Points, in no order, along strands that fork, close into loops and pass close to each other.
In the rows, zero is written as 128.
Points whose rows are less than 167 apart are linked; no others are. Some points are linked to none.
(86): [165 118 118 106 136 182 117 111 112  30 134 101  71  98 152  99 198 111
  88 150 148 147 103  99 148 136 106 136  97 189  86  88 195 182 140 132
 161 140 142 118 107 122 149 130 190 137 102  61 119 122 118 109 102 150
 135 155]
(1044): [116 150 134 112 128 121 119 136 152 155 155 153 111  82 125  94 119 117
 139 163  99 120 180 121 156  91 116 142 132 122 119 131  71 118 224 161
 154 111 118  89 108 118 122  80  97 113 121 148 134 111 133 135 177 139
 118 134]
(1216): [ 89  90 140 123  88 142 122  91  93  58 136 141  76 116 119 106 123 121
 122 162 130 156 141 106 121 123 123 116  50 174  94  73 155 104 148 134
 136 127 139 188  86 133 143 160 153 148 102 103  72  69 145  65 146 146
  64 129]
(1121): [147 116 112 127 165  68 133 107  97 165 136  82 154 135 128 163  90 119
 140 108 115 127 118 109 125 137 160 120 130  96 165  88 128  73 132  94
 101 114  62 199 193 115 100 121 147 118 128 191 133 103 159 102 152 114
 100  85]
(192): [ 51  64 182 142  75 183 192 164 106 110 100 158 135 118 102 118 135 150
 131  95 108 153  73 188 127 121 125 105 111 178  98 156 160 112  78 101
 103 116 185 131  44 103 117 169  88 123 160 104  99 107  68  89 116 143
 122 136]
(398): [173  91 105 134 160 119 131  95 151 132  93  50 103 171 142 164 140 127
 122  85 161  77  80  58  98 194 124 158 125  75 140  98  97 113  92 112
 126 137 102 124 156 158 114 146 159 107 103 193 122 108 152  95 130  86
 151  97]
(1094): [161 111 154 103 155 126 125 126 187 110 142 128  64 104 178 100 161 107
 127 132  87 117 164  78 143 116 120 156  79 130  94 119  55 132 236 167
 131 149 144 111  81 137  89 123 128  98  89 133 118 122 171  92 127 108
 144 164]
(532): [117 182  89 142 171 108  73  98 138 155 162 110 139 179 109 116 106 151
 133 202 158 127 186 127 137 106 133 118 132  67 190 110 152 130 141 140
 142 104  99 158 147 159 161  80 155 170 131 119 155 172 139 190 141 130
 141  97]
(918): [126 122 100 128 127  96 144  69 178 165 148 170 131 119 143 111  89 122
 107 132 123 153 137 118 131  91 100 121 103 101 116 105  94 120 153 124
 116 139 113 121 128 126 106 138 102 126 143 152 127  96 172  99 161  92
 121 119]
(434): [136  90 120 147  74 134 133  63 147 100 174 159 107 139 146 107  90 111
  94 145 128 188 124 135 106 116  94 107  55 132 100  82 142 131  88 118
 105 132 139 205  96 142 116 186 134 141 134 125 106  84 151  93 120  98
 101 143]
(95): [122 119 146  89 118 132 112 232  69 134 124 119 155  51 115 124 163 105
 138  90  99 116 123 208 125 135 151 102 183 193 112 181 155 141 127 151
 138 133 150 119 147  73 119  95  95 119 123 110 137 146  65 159 115 155
 143 165]
(1167): [155 114 142 102 162 169 128 144  76  77 147 120 152 107 103 172 141 103
 118 156 138 167 140 158 114 134 200  86 156 163 178 115 218 104  73 110
  99 121 107 194 139 114 131 142 192 160 141  96 106 135 105 139  81 151
  85 128]
(521): [134 105 109 125 149  90 158 106 134 161 131 149 141 126 133 136 109 125
 126 108 112 151 135 108 108 115 158 102 124 108 138 121 111  91 143 118
  98 147  87 171 147 128  93 119 126 126 140 162 112 108 178 109 136 105
 109 118]
(765): [164 115 143 119 154 120 136 176 132 143 105 106 156 124 152 139 157 104
 113  58 130  74 129 138 114 125 161 100 166 117 122 169 114 128 129 131
 110 162 137 110 152  93  97 115 138 109 128 145 140 156 131 168  75  94
 146 125]
(1159): [160 165 108 147 138 152  98 111 147 104  93  91 107 180 132 147 141 132
 132 130 161  67  99  72 133 177 127 152 134  74 157 138 114 125 126 158
 169 124 148  34 179 145 149 118 130 134 110 162 130 200 109 157 131 149
 172  91]
(761): [182 195 129 132 147 167 118  72 189 161 126 164 154 173 148  93 142 138
 119 167 171  96 177 127 144 101 149 130 145  94 149 173  92 162 150 162
 139 119 147  99 112 171 160  78 139 123 107 119 153 161 163 212  50 120
 143 116]
(4): [138 119 151  99 174 185 148 128 109  83 128 156 149 109  94 161 156 129
 140 148 133 152 166 149 118 138 201  81 153 170 182 145 173  83 122 143
  91 113 141 128 121 142 152 150 173 145 146  97 110 149 110 136  85 141
 128 123]
(907): [142  68 169 123 138 149 217 174 128 102  88 160 135 113 130 175 128 136
 125  98 112 169 134 140 120 142 185 111 137 166 148 139 152  85 101 125
  78 149 146 166  92 127 110 175 128 124 166 140  81 122 125  85  82  90
 138 172]
(598): [166 117 142 126 156 127  98 204  55 119 151  82 163  90 134 154 161  82
 108 116 124 110 144 196 120 130 171  94 192 135 177 149 201 156  80  92
 122 148 109 215 153  93 128 118 183 149 128  91 142 158  92 150  80 126
 123 151]
(657): [106 167  98 153 165 133  39 112 109 119 170  96  93 148  96 125 132 123
 125 206 162 137 186 130 133 125 107 138 129  83 159  96 161 174 120 133
 146 125 114 148 147 151 167  91 181 182 128 100 148 164 120 168 132 158
 148 115]
(455): [108 153  86 151 111 125 102 103  78  80 126 124 124 161 110 159 100 142
 131 154 180 140  80 106 121 168 115 134 113 134 150  93 193 124  74 120
 146 107 116 121 181 148 135 149 153 163 112 135 103 132 112 137 141 180
 101 108]
(16): [102  73 153 146  92 148 198 119 171 104 108 179 124 148 127 121 111 147
 101 118 117 203 113 131 135 124 113 151  74 156  95 121 136 106  92 115
 101 116 182 161  63 153 108 211 113 124 148 136 107 104 138  64 105  86
 147 168]
(968): [118 155 140 131 106  94 207  97 149 176  90 211 202 148 106 177  87 191
 157 107 136 150 121 106 153 129 137 167 152 123 186 135  83  95 131 134
 127 121 119  65 124 168 157 125  51 132 155 115 140 153 176 117 123 120
 135 105]
(1115): [107 145 123 135 104  80 222 120 177 176  87 203 221 158 121 175  93 183
 129  66 152 147  88 122 126 151 114 130 162 119 165 140 107 126  79 107
 112 140 118  71 151 145 140 155  45 112 162 101 145 174 166 125 111 110
 157 111]
(274): [ 67 139 143 128 111 181 135 175  82  94  98 143 117 111  94 136 156 143
 154 136 129 125 129 155 124 138 144 119 137 205 113 164 153  89 146 146
 128 104 185  73 100 118 154 127 134 135 127 102 128 144  77 114 139 195
 138 120]
(865): [108 106 147 134 128 135 200  90 184 136 112 189 106 115 140 135 107 152
 140 143  92 164 174  84 161 103 147 153 103 134 129 116  63  73 204 152
 112 130 140 106  86 175 113 133  97 124 137 140  89  92 162  79 147 109
 122 154]
(1085): [134 154 110 137 153 167 103 109  95  76 118 125  92 144 108 154 126 128
 115 176 161 146 132  97 119 153 162 130 130 147 170 110 178 105 123 122
 142 118 128 128 164 151 146 140 164 177 117 134 115 151 120 140 115 178
 121 111]
(541): [172 118 119 129 170  64 132 140 117 161 108  73 186 130 129 168 124 119
 132  94 117  96 117 121 123 126 181 112 174 105 176 140 114  86 120 106
 107 120  85 167 184 113 113 112 153 122 122 191 123 138 148 149 131 114
 118  96]
(626): [147 122 123 139 115 130  95 151 131 126 170  91 115 136 152  91 125  91
 102 110 147 116 117 159 100 131  79 101 132  97 117 134 157 195  54 103
 105 159 116 177 125 105 116 128 137 121 125 105 163 126 119 138  92 106
 134 131]
(347): [ 89 114 165 130  91 155 195 190  90 102  88 151 121 133 105 136 127 165
 147 103 144 141  79 138 125 138 141 115 127 196 106 134 167 107  67 111
 117 124 165 113  75 110 133 178 116 119 152 109 102 128  89  94 127 144
 116 141]
(593): [ 93 104 148 131  76 121 120 136  64 104 153 101 130 119 107  99 107 110
 133 154 129 160 118 170 153 150  97 111  81 145 102 110 186 158  75 115
 143 132  89 220 117  78 132 130 143 171 131  77 110  78 117 108 167 162
  68 132]
(1071): [137 101 121 120 106 125 128 148 120 132 149 114 125 118 158 115 113 102
 130  79 125 127  88 153  90 128 107 111 129 123 103 139 151 156  61 110
 111 159 111 164 144  92  88 144 118 113 120 142 134 108 122 128 111 122
 111 139]
(633): [177 135 123 103 154 161  75 129 123  92 172  95  64 125 145  91 187 114
  96 149 144 133 137 112 141 120  98 138 108 148 112 103 156 194 162 150
 158 133 143 152  98 129 148 119 162 134 100  70 148 145 124 113 100 142
 158 159]
(728): [130 135 111 140 135 103 172 104 173 156 106 172 165 177 137 151 120 151
 127  86 153 132  95 101 123 143  99 120 131 100 137 133 101 125  87 116
 123 142 117  68 154 168 126 153  96 119 148 136 145 146 160 129 119  85
 163 128]
(1181): [125 112 141  94 123 107 113 219 103 168 139  96 136  72 156  98 152 115
 128  84  71 108 134 189 136 114 117 124 167 161 102 161 107 154 164 157
 139 145 145 122 137  81  87 108  79  99 131 125 159 120  87 134 149 122
 137 175]
(362): [136 140 126 109 126 129  74 137 174 159 179 128 115 128 137  72 143 121
 114 155 106 110 164 152 149 103  82 133 131  92 118 161  85 188 165 150
 155 137 139  96 106 119 151  87  95 116 142 114 176 133 112 156 158  99
 163 146]
(225): [113 123 118 129 158  64 114 133  86 198 164 100 161 118 128 143  93 111
 138 149  85 125 143 123 130 115 137 125 145  78 145 114 123  79 146  95
  95 117  46 221 175  89 104 111 151 110 146 165 133 105 146  99 191 109
 107 112]
(879): [106 113 158 113 120 124 122 200  39  99 113  94 122  78 133 138 164 118
 151  89 131 115  83 167 135 159 143 125 158 176  97 140 185 143 107 113
 149 142 119 153 169  58  90 118 146 127 119 114 115 117  74 124 134 177
  92 151]
(797): [168 136 124 130 113 133 139  64 252 158 140 135 147 145 170  79 145 117
  74 129 132 123 136 123 119  90  90 128 104  63 117 150  83 189 115 112
 115 136 154 122  91 147 128 122 117 131 138 106 162 126 174 161  71  83
 155 130]
(20): [148 142  93 148 128  75 167  75 197 166  98 131 183 190 151 160 114 152
 128  70 162 100  66  76 119 150  89 152 120  60 138 116  67 156  88  91
 124 142  99  63 148 184 124 140  99 100 134 131 148 154 193 103 122  74
 154  94]
(779): [ 56 155 122 124 101 105  94 132  72 121 105 137 109 116  86 141 101 142
 160 161 128 114  77 119 134 129 115 142  98 148  83  98 126  89 141 126
 175 100 129  89 156 119 129 147 106 135 123 162 109 105  90 105 204 182
  89 114]
(1128): [105 151 106 156 115 132  46 131  82 111 175  86 111 134 121 112 135 121
 123 181 150 142 135 147 116 137  64 138 123 113 110 111 161 205  83 114
 161 127 115 147 147 132 174 100 152 159 137  98 165 146 103 159 147 154
 138 137]
(370): [190  83 183 119 158 131 229 176 153 111  54 143 155 149 131 197 126 144
 108  61 127 129 116 123 117 143 204 121 154 151 169 121 136  86 106 107
  95 162 116 153 116 100  95 170 126  99 165 149  81 147 159 103  84  77
 153 173]
(1010): [149 100 143 107 153 191 131 132 132  89 149 133  82  93 130 123 157 109
 109 135 113 159 172 128 111 131 165 103 122 171 136 123 157 139 159 154
  91 152 141 163  86 127 114 141 147 133 110  85 111 124 131 121  76 121
 125 151]
(157): [137  86 147 133 140 124 191 128 129 130 116 153 134 121 144 156 117 126
 129  93 113 169 120 124 111 136 161 121 122 136 130 129 126  82 128 129
  89 158 113 175 124 135  89 166 125 128 154 156  94 101 148  85 118  90
 117 155]
(363): [103 127 131 110 139 181 146 166  81  87 126 150 137  97  83 157 160 134
 140 159 126 135 155 158 122 141 189 100 166 210 153 157 182  90 151 148
 111  88 158  97 119 116 158 133 162 150 142  95 109 149  83 132 101 185
 146 129]
(299): [146 105 141 126 117 123 135 182 155 128  94 110 130  95 169 116 157 103
 146  37  97  93  86 141 102 136 105 135 136 147  61 169 105 156 108 122
 118 166 153  83 141 103  83 148  93  88 120 142 148 138  97 119 113  97
 163 177]
(638): [123 141 126 147 168  89 185  69 117 133  97 182 139 153 114 177  88 181
 159 136 130 138 142  74 163 135 143 172 137 120 176  96  78  48 194 144
 148 121  79  95 123 163 139 113  99 128 137 151 111 121 182  97 162 116
 107 102]
(254): [139 153 134 125 151  91 181  86 120 158  97 190 215 124 112 185  91 180
 169 122 108 135 134  91 168 121 168 168 168 129 194 145  69  54 163 129
 131 115  89 102 128 166 172 112  75 125 147 141 124 154 187 111 137 126
 117 111]
(85): [ 83 117 157 121 108 145 172 157 104  90  94 157  45 129 118 139 142 152
 138 147 121 128 156  84 134 131 154 147  86 190  91  97 100  74 199 152
 143 132 164 117  53 158 138 164 130 108  98 125  86 107 124  46 151 160
 133 154]
(719): [140 165 121 142 115 128 145  19 236 184 131 189 168 152 157 129 119 156
  98 126 130 145 131 127 124  87 105 137 112  69 146 147  66 169 127 120
 131 117 154  92  99 180 131 126  92 114 137  98 150 138 176 161  88  81
 139 117]
(1053): [154  90 130 122 151 115 100 168 113 151 167  71  77 114 175  98 147 101
 113 106  89 116 146 125 120 125 110 128 112 114 117 118 107 143 162 132
  92 150 100 223 119  99  84 120 160  96 109 131 130 102 134  74 110 105
 112 152]
(361): [140 133 127 104  82 141 101 133 189 142 151 147 114  98 142  82 140 126
 120 133  91 144 148 153 141 103  84 142 118 138  88 152  95 167 173 156
 155 114 165  46  96 124 140 119  72 103 133 130 182 130  95 143 159 121
 156 133]
(6): [136  88 122 121 108 148 131  77 141  79 150 163  69 109 136 109 115 119
 100 167 117 192 170 107 115 120 128 122  64 152 109  85 131 107 161 139
  98 134 136 206  84 148 115 159 147 141 113 120  95  80 152  67 112 115
  91 150]
(754): [112 108 131 140 103 146 149 142 116 100 120 146 118 116 139 128 126 123
 134  95 139 138  74 145 106 149 112 115 129 156  85 150 149 140  73 123
 129 143 143 123 124 117 124 163 125 124 131 120 122 113 107 118 122 124
 119 149]
(233): [173 138 104 126 156 119 117 150 151 166  95  64 154 156 150 118 147 100
 104  96 154  43 136 127 128 146 147 116 169  82 145 156 113 143 116 118
 115 140 129 142 172 125 126  93 159 120 107 145 144 139 147 181  66 102
 148  90]
(535): [147 167 121 132 141 121 110 110 175 192 132 145 173 154 134  99 126 134
 123 138 142  97 152 140 136  99 133 131 160  80 134 164  89 163 135 135
 132 132 128 100 131 126 152  73 123 124 129 131 168 160 155 210  96 119
 140 109]
(174): [103 164  95 149 102 141  99 136 100  96 139 131 148 147  95 137 106 129
 138 140 170 139  73 148  89 167 109 111 143 136 138 124 204 159  36 104
 136 109 129 107 176 122 142 136 138 141 127 133 134 150  91 171 132 173
 127 111]
(348): [165 100 139 109 159 125 125 154 169 143 137  82  66 110 193  99 167 101
 106 108  85 119 163 105 129 115 135 129 106 127 112 126  83 141 199 141
  93 163 122 174  94 116  76 122 145 106  99 132 121 109 173 106  86  88
 132 156]
(1068): [173 127 130 134 165 157 101 159  80  88 148  81 137 120 117 155 151  94
  95 139 157 131 132 172 123 138 173  86 173 136 177 113 214 157  45  86
 104 136 100 194 152  91 136 123 187 160 139  72 131 156 103 172  53 147
 104 127]
(1070): [121 162  77 140 131  84  98 126 144 156 133 124 169 174 109 122 100 124
 140 119 146 108  99 120 111 150 102 122 152  88 152 131 128 154  95 113
 130 114 105  90 185 137 126 107 113 127 134 167 149 179 136 179 136 137
 147  87]
(953): [104  99 161 129  83 172 157 100 186  82 117 182  98 136 131 108 149 158
 127 137 117 176 175 125 133 100 105 131  77 165 108 132 116 115 162 148
 120  94 214  82  48 165 153 166 118 119 133  95 128 116 112  75 118 123
 176 149]
(923): [132 130 144 111 129 113  99 216  73 126 138 100 190  76 111 142 147  94
 135 101 115 104 118 182 111 120 156 101 194 148 139 163 175 136  88 122
 120 128 116 159 175  80 126 109 135 134 127 126 137 166  71 173 116 149
 139 147]
(725): [105 112 168 120  81 177 168 163 143  72  91 150  68 124 122 119 160 153
 128 139 127 145 146  99 130 125 137 156  88 201  94 120 130 116 168 143
 136 113 201  92  40 149 144 181 124 107 113 100 109 130 106  55 121 142
 175 161]
(334): [127 109 136  94 102 159 103 193 114 159 162  90 111  86 153  73 174 113
 114 109  82 152 126 210 142 121  86 139 148 162 101 168 145 208 160 153
 131 153 176 122 105 109 114 104  75 100 146  92 171 116  67 139 148 117
 144 180]
(640): [122 130 103 151 150  87 157  93 102 131  91 179 129 166 108 160  85 160
 153 129 141 139 105  92 137 151 131 141 123 127 149  91 108  64 131 124
 135 127  98 107 153 161 124 164 104 132 135 159 128 120 157  68 168 108
 124 105]
(947): [107 157 112 128 149  95  86 181  80 153 163  94 146 113 104 136  93 121
 147 153 107 122 158 144 126 119 140 131 163 112 142 128 140 110 118 121
 137 115  96 160 184 104 132 100 139 145 135 146 143 156 101 156 171 163
 131 116]
(391): [146 123 112 144 105 136  86 122 102  80 177  82 117 145 126  93 146 107
  94 143 168 140 103 147 130 143  70 113 120 113 118 103 197 221  40  95
 138 144 107 155 130 101 162 126 175 143 134  64 148 117 116 146 111 139
 130 147]
(294): [153 147 119 116 141 135  72 123 157 115 168 108  76 128 145  76 153 108
 110 160 129 117 168 136 140 103  95 138 120 113 121 126 118 175 172 165
 157 152 144 116  94 138 156  99 137 134 111  83 178 144 135 130 128 116
 170 150]
(1200): [122 159 117 148 179 112  67 170 103 165 149  65 143 143 121 120 128 122
 131 148 126  70 162 147 134 130 151 140 164  82 163 138 129 151 123 130
 137 128 122 162 169 115 140  72 169 149 122 125 158 175 115 185 129 135
 155 113]
(163): [149 166 117 120 192 107 101 108 120 144 159  98 158 161 105 140 104 151
 142 208 119 124 200 125 168 109 186 126 146  96 193 131 129  88 182 137
 140 107  98 185 147 149 155  78 165 157 123 146 134 172 147 189 130 139
 115 106]
(255): [166 124 140  98 125 128 105 193 125 135 121  70 119 105 173  99 180  76
 115  38 106  84  80 166 113 126  96 121 161 156  84 160 133 187 109 117
 125 168 158 119 143  77  84 128 119  77 112 119 147 148  95 145  80  94
 160 183]
(1074): [ 91 127 113 135 119 123 119  94  51  71 115 110  98 140  96 145 104 126
 130 191 152 157 128  96 149 142 135 143  86 159 132  70 177  72 124 123
 161 116  97 183 163 125 129 152 172 170  96 128  81  86 138  90 168 187
  50 103]
(405): [136 166  94 145 140 108  79 138 152 152 103  69 142 162 122 130 136 123
 141 112 156  50  96  99 129 166 131 155 150  73 147 144 102 147 111 133
 148 105 130  65 206 126 125  99 123 127 104 182 132 185 119 186 137 152
 165  78]
(567): [148 112 145 110 133 140 114 203  66 112 112  72 107  87 157 127 182  90
 131  60 120  96  83 162 126 140 120 130 162 178  90 139 169 177 123 133
 143 157 135 142 159  68  71 122 137  96 114 102 130 122  93 121 107 141
 123 178]
(804): [142 121 130 113 124 167 104 107 151  74 166 151  68 117 133 101 142 113
  91 152 142 176 160 112 123 117 117 119  96 147 115 115 153 144 149 152
 125 134 157 161  89 143 140 147 152 138 100  91 128 113 140 102 102 134
 130 146]
(679): [156 155 111 126 147 119 110  95 163 118 128 144 106 155 138 125 131 126
 132 124 160  94 124  88 133 130 105 136 122  90 129 122 104 137 149 148
 156 127 136  63 140 154 142 134 140 130 109 165 146 164 147 144 139 136
 157 110]
(8): [110 173 118 136 138  89  92 145 148 204 154 121 167 151 115 119  97 126
 145 158 125  97 147 136 129 109  90 125 148  76 128 136  97 162 127 118
 143 108  95  98 157 114 136  74 102 113 153 140 153 146 136 194 173 123
 136 116]
(810): [138 162  89 160 136 150  74 155  97 105 133  84 128 137 114 136 139 110
 118 143 177 121 108 136 117 154 133 133 162 123 157 126 192 169  63 109
 132 131 118 123 181 103 137 119 147 157 131 118 134 183  87 183 105 182
 154 124]
(338): [178  91 153 136 179 110 191 129 121 133  73 120 175 167 126 194 129 142
 121  68 140 110 119 115 132 151 178 109 172 120 174 134 130  89  82 108
 104 155 111 133 141 126 110 157 129 117 141 157 112 150 155 123  94  77
 161 140]
(526): [ 98 101 141 125 109 150 179 124 190 147 117 174 135 102 143 122 130 138
 129 102  90 168 149 139 136 115 127 129 127 142 103 172  90 121 146 140
 108 131 170  80  97 139 116 141  80 127 150 126 126 115 117 123 136 115
 160 161]
(408): [ 89 104 159 109  94 119 108 186  66 127 128  88 117  78 130 110 138 127
 154  97 105 116  74 171 129 142 108 138 120 170  68 135 148 154 123 118
 161 136 109 169 139  59  96 121 104 112 124 122 125  88  83 103 172 174
  67 150]
(868): [159 143 101 159 179 106  80 165 124 172 117  26 143 156 158 114 152 104
 126 139 131  41 155 134 142 157 150 135 173  65 169 139 117 142 118 126
 117 106 123 177 159 129 143  62 187 146 102 126 156 132 144 171  97 101
 143 102]
(690): [163 125 126 143 127 145 152  80 236 171 103 148 175 160 167 100 153 120
  81  91 133 111 134 145 112 103 128 109 138  71 129 168 111 184  78  99
  84 138 156 113 101 137 110 138 116 129 143  98 159 122 162 191  34  53
 157 139]
(775): [156  99 117 132 128 141 119 117 101  61 114  86  75 135 139 145 159 127
 124 120 161 102  66  70 111 168 111 161 113 141  99 113 158 141  97 119
 140 145 132 114 143 130 123 154 177 140 104 136 120 121 122  91 136 149
 121 141]
(988): [ 31  84 169 149  44 145 161 152  85 135 118 151 145 116  83 115 102 152
 142  94 100 153  61 189 131 114 111 102  93 172  84 133 125 115  90  96
 133 111 172 111  83 129 143 170  63 118 160 135  84  85  72 100 164 141
  93 107]
(986): [107 141 106 127 136 120 141 137  99 124 116 158 145 130 101 144 110 139
 152 126 132 143 121 129 120 141 156 113 150 151 141 142 137  89 127 141
 130 121 127  89 154 132 135 137 119 141 134 156 129 144 113 153 143 143
 135 108]
(676): [112 111 129 119  79 124 150 126 203 162 135 154 147  89 153 117 122 136
 133 100  81 137 114 152 119 115  85 139 130 120  69 173  71 158 139 129
 140 130 162  44 120 119 112 139  51 112 149 144 155 109 104 128 152 110
 137 143]
(386): [108 120 119 149  96 113 130  99  68 121 173 132 156 143 105 115  62 119
 134 156 139 184 124 159 111 149 104  99  99 127 140 100 187 132  54 110
 119 123  75 232 144 105 123 140 147 159 145 110 100  92 120 124 158 145
  66 115]
(743): [167 113 142 134 167 102 151 159 117 135 103 121 201 135 127 164 136 120
 132  81 124  97 119 139 117 131 179  93 186 119 169 167 127  94  86 119
 114 148 121 121 169 118 126 140 141 123 141 144 124 154 115 183  96 103
 144 113]
(322): [171 108 104 143 130 128 104 100 137  86 130  93  95 161 142 140 138 127
 109 104 166 111  74  67  97 150 104 148 109  91 115  97 134 136  72 106
 126 135 124 133 153 157 125 169 163 119 111 157 128 128 140 104 120 117
 146 110]
(783): [ 69 127 131 126  46 135  87 152 100 127 131 138 109 100  88 105 110 147
 138 170 106 154 132 186 131 108  89 128  94 174  94 124 144 148 173 135
 144 100 161 111  91 121 173 122  83 122 142 116 147  96  84 110 187 168
 102 103]
(659): [ 51 154 126 122  86 117 105 161  90 151 114 157 135 108  79 124  84 148
 160 164 110 140 111 179 116 116 124 120 123 164  97 138 124 111 158 125
 142  82 141  84 132 115 148 119  78 121 143 157 134 116  75 136 210 166
 111 101]
(512): [ 97 114 126 136 112 136 143 112  62  82 124 149 101 131 105 140 101 137
 144 148 134 160 126 106 106 143 139 121  87 166 121  87 159  78 125 126
 126 135 118 174 119 151 125 160 150 148 115 132  84  90 134  89 146 145
  71 109]
(996): [121 156 116 121 109 109 149  74 177 193 137 190 141  95 126 122  90 133
 132 150 116 132 153 117 148  80  78 153 116  84 133 120  61 128 195 136
 136 103 111  70 108 140 133 103  82 103 139 145 127 100 165 135 188 116
 115 126]
(82): [ 42 103 170 112  59 132 115 151  73 105 109 115 118  91 108 110 127 140
 145 111 108 136  61 161 121 127 111 121  89 182  67 131 146 124 111 103
 158 131 147 125 104  92 129 149  98 116 126 122  95  80  81  98 179 171
  68 114]
(109): [141 156 111 119 186 153 110  88 120  93 127  89 131 156  89 162 103 146
 128 182 154 135 171 104 139 136 187 120 139 120 216 125 166  83 167 143
 143 107 114 133 173 158 151 113 151 167 108 141 114 170 134 187 120 162
 133  87]
(286): [173 179 162 129 130 197 141  45 201 133 102 178 133 163 153 130 168 146
 121 159 151 113 172 101 157 118 142 141 145  94 124 158  91 143 138 179
 145 119 166  51  84 182 164 109 128 110 112 103 143 162 158 181  46 104
 151 122]
(1028): [139 113 132 109 128 140 150 100 181 106 150 165  66  93 154 113 144 124
 136 162  83 145 204  90 145 107 141 137  88 139 116 108  67 100 240 170
 124 124 135 134  73 159  97 122 115 117  98 130  97 104 157  93 131 115
 111 150]
(942): [ 68 149 114 140 138  96 143 128  58 122  93 154 119 143  85 162  96 169
 160 151 121 129 104  98 138 138 141 153 122 151 127  99 114  37 154 136
 157 108 114 105 147 141 126 155 117 130 132 179 106 102 114  76 201 150
 101 109]
(365): [138 110 141 108 145 152 159 119 172 133 138 160 125  89 146 116 134 120
 118 117 108 154 170 128 125 108 160 109 137 140 131 164 115 115 169 150
 101 133 148 126  91 133 106 131 111 131 131 115 110 123 136 152  99 111
 141 143]
(250): [122 111 113 130  91 120 115  91 113 141 188 153 132 141 123  97  74 111
 104 152 138 184 140 150 111 121  96 102  93 119 139  93 153 144  81 121
 109 131  97 213 112 120 123 145 128 149 143 124 132  86 142 104 143 110
  98 125]
(700): [105 156 124 114 159 100 102 153 106 161 154 138 129 105 110 127  91 138
 156 173  98 113 180 124 153 103 147 137 147 106 137 134 110 104 192 143
 145 107  96 139 140 104 132  81 119 120 133 155 136 141 120 152 193 154
 120 130]
(208): [159 185 112 130 133 122 107  58 187 156 133 183 122 156 138 104 125 139
 147 168 158 105 152  99 157  82 111 147 116  72 138 110  77 134 178 164
 165  94 128  47 118 171 164  92 121 125 111 145 142 159 166 174 140 128
 133 108]
(1170): [167 122 110 129 157  94 136 110 170 176  97  51 118 151 155 140 141 112
 136  72 137  62  95  77 128 157 137 160 148  70 126 121  62 108 134 105
 120 126  96 114 168 142 112 105 148 111 105 191 127  98 160 135 120  84
 125  83]
(183): [136 145 148 122 111 178 144  69 218  97 124 184 116 138 144 101 156 142
 122 144 140 157 177 103 145 104 114 129 103 120 131 144  98 130 150 168
 120 113 180  61  77 170 158 137 126 120 119  92 138 133 136 141 101 101
 169 133]
(731): [ 95 117 115 155 168  80  63 160  71 191 185  86 164 111 122 134 104 103
 156 154  88  87 140 150 117 114 108 133 150  78 127 127 120 116 124 103
 109 110  65 189 181 100 121  80 149 124 150 152 152 120 112 129 193 116
 128 115]
(18): [ 95 115 149 143 129 122 190 118 130 121  97 177  81 138 116 145 121 157
 148 139 113 143 152  78 140 135 143 143  89 157 102 103  78  48 194 153
 130 137 138 120  96 158 112 157 107 127 136 156  90  92 150  39 174 119
 117 143]
(818): [ 78 139 127 119  92 155 101 142  83  94 120 129  98 102  98 114 139 130
 141 150 141 146 112 154 126 135 113 130 111 195  94 130 171 148 138 128
 154  99 155  76  99 117 168 119 133 141 123 103 131 116  83 119 158 199
 116 117]
(935): [159 142 116 145 143  88 149  97 204 196  98 104 167 153 156 138 130 115
 138  67 128  79  78 101 117 118 105 157 132  61 111 130  51 151 105  98
  95 142 110  82 149 149 110 113 118 101 133 153 124 104 188 125 125  79
 142 101]
(1015): [176 190 120 149 128 122 140  32 193 202 128 179 155 144 148 122 121 143
 131 144 141 104 122  93 151  87 128 168 123  69 134 135  51 128 186 139
 138 114 135  82  99 183 149  87 114 105 128 136 150 141 192 157 102 108
 128 108]
(1084): [ 85 135 131 131  82 110  88 116  68  88 138 104  97 127  97 121 102 122
 128 177 147 143 115 119 134 134  88 136  82 142  92  66 174 142  97 107
 162 121  93 181 138  88 140 136 170 169 120 111  98  90 124 109 190 187
  64 115]

A fork is a point with three links, a tip a point with one. Leave the first point through the second and follow the links. Name the first fork or tip that comes.
(274), (363) -> (334)
(810), (174) -> (299)
(953), (725) -> (1053)
(82), (988) -> (810)
(633), (294) -> (804)
(8), (1070) -> (690)
(598), (1068) -> (775)

A piece is all that can be reached along the links. How many separate loops has the piece of each point below (a circle has one, a figure eight two, a Y none), and how many tips (points with one link)?
(18) -> loops 0, tips 2
(754) -> loops 0, tips 2
(254) -> loops 0, tips 2
(294) -> loops 2, tips 1
(338) -> loops 3, tips 0

Name the points in between on the shortest way along the links from the first point to the second, in order.
(728), (95) -> (1115), (968), (254), (638), (640), (942), (779), (659), (783), (818), (274), (363), (4), (1167), (1068), (598), (923)
(719), (1028) -> (1015), (208), (679), (1159), (405), (1070), (8), (535), (761), (286), (183), (953), (725), (85), (18), (865)
(626), (174) -> (391), (1128), (657), (532), (163), (109), (1085), (455)
(1128), (567) -> (391), (626), (1071), (754), (347), (192), (988), (82), (408), (879)
(386), (676) -> (250), (434), (6), (804), (1010), (365), (526)
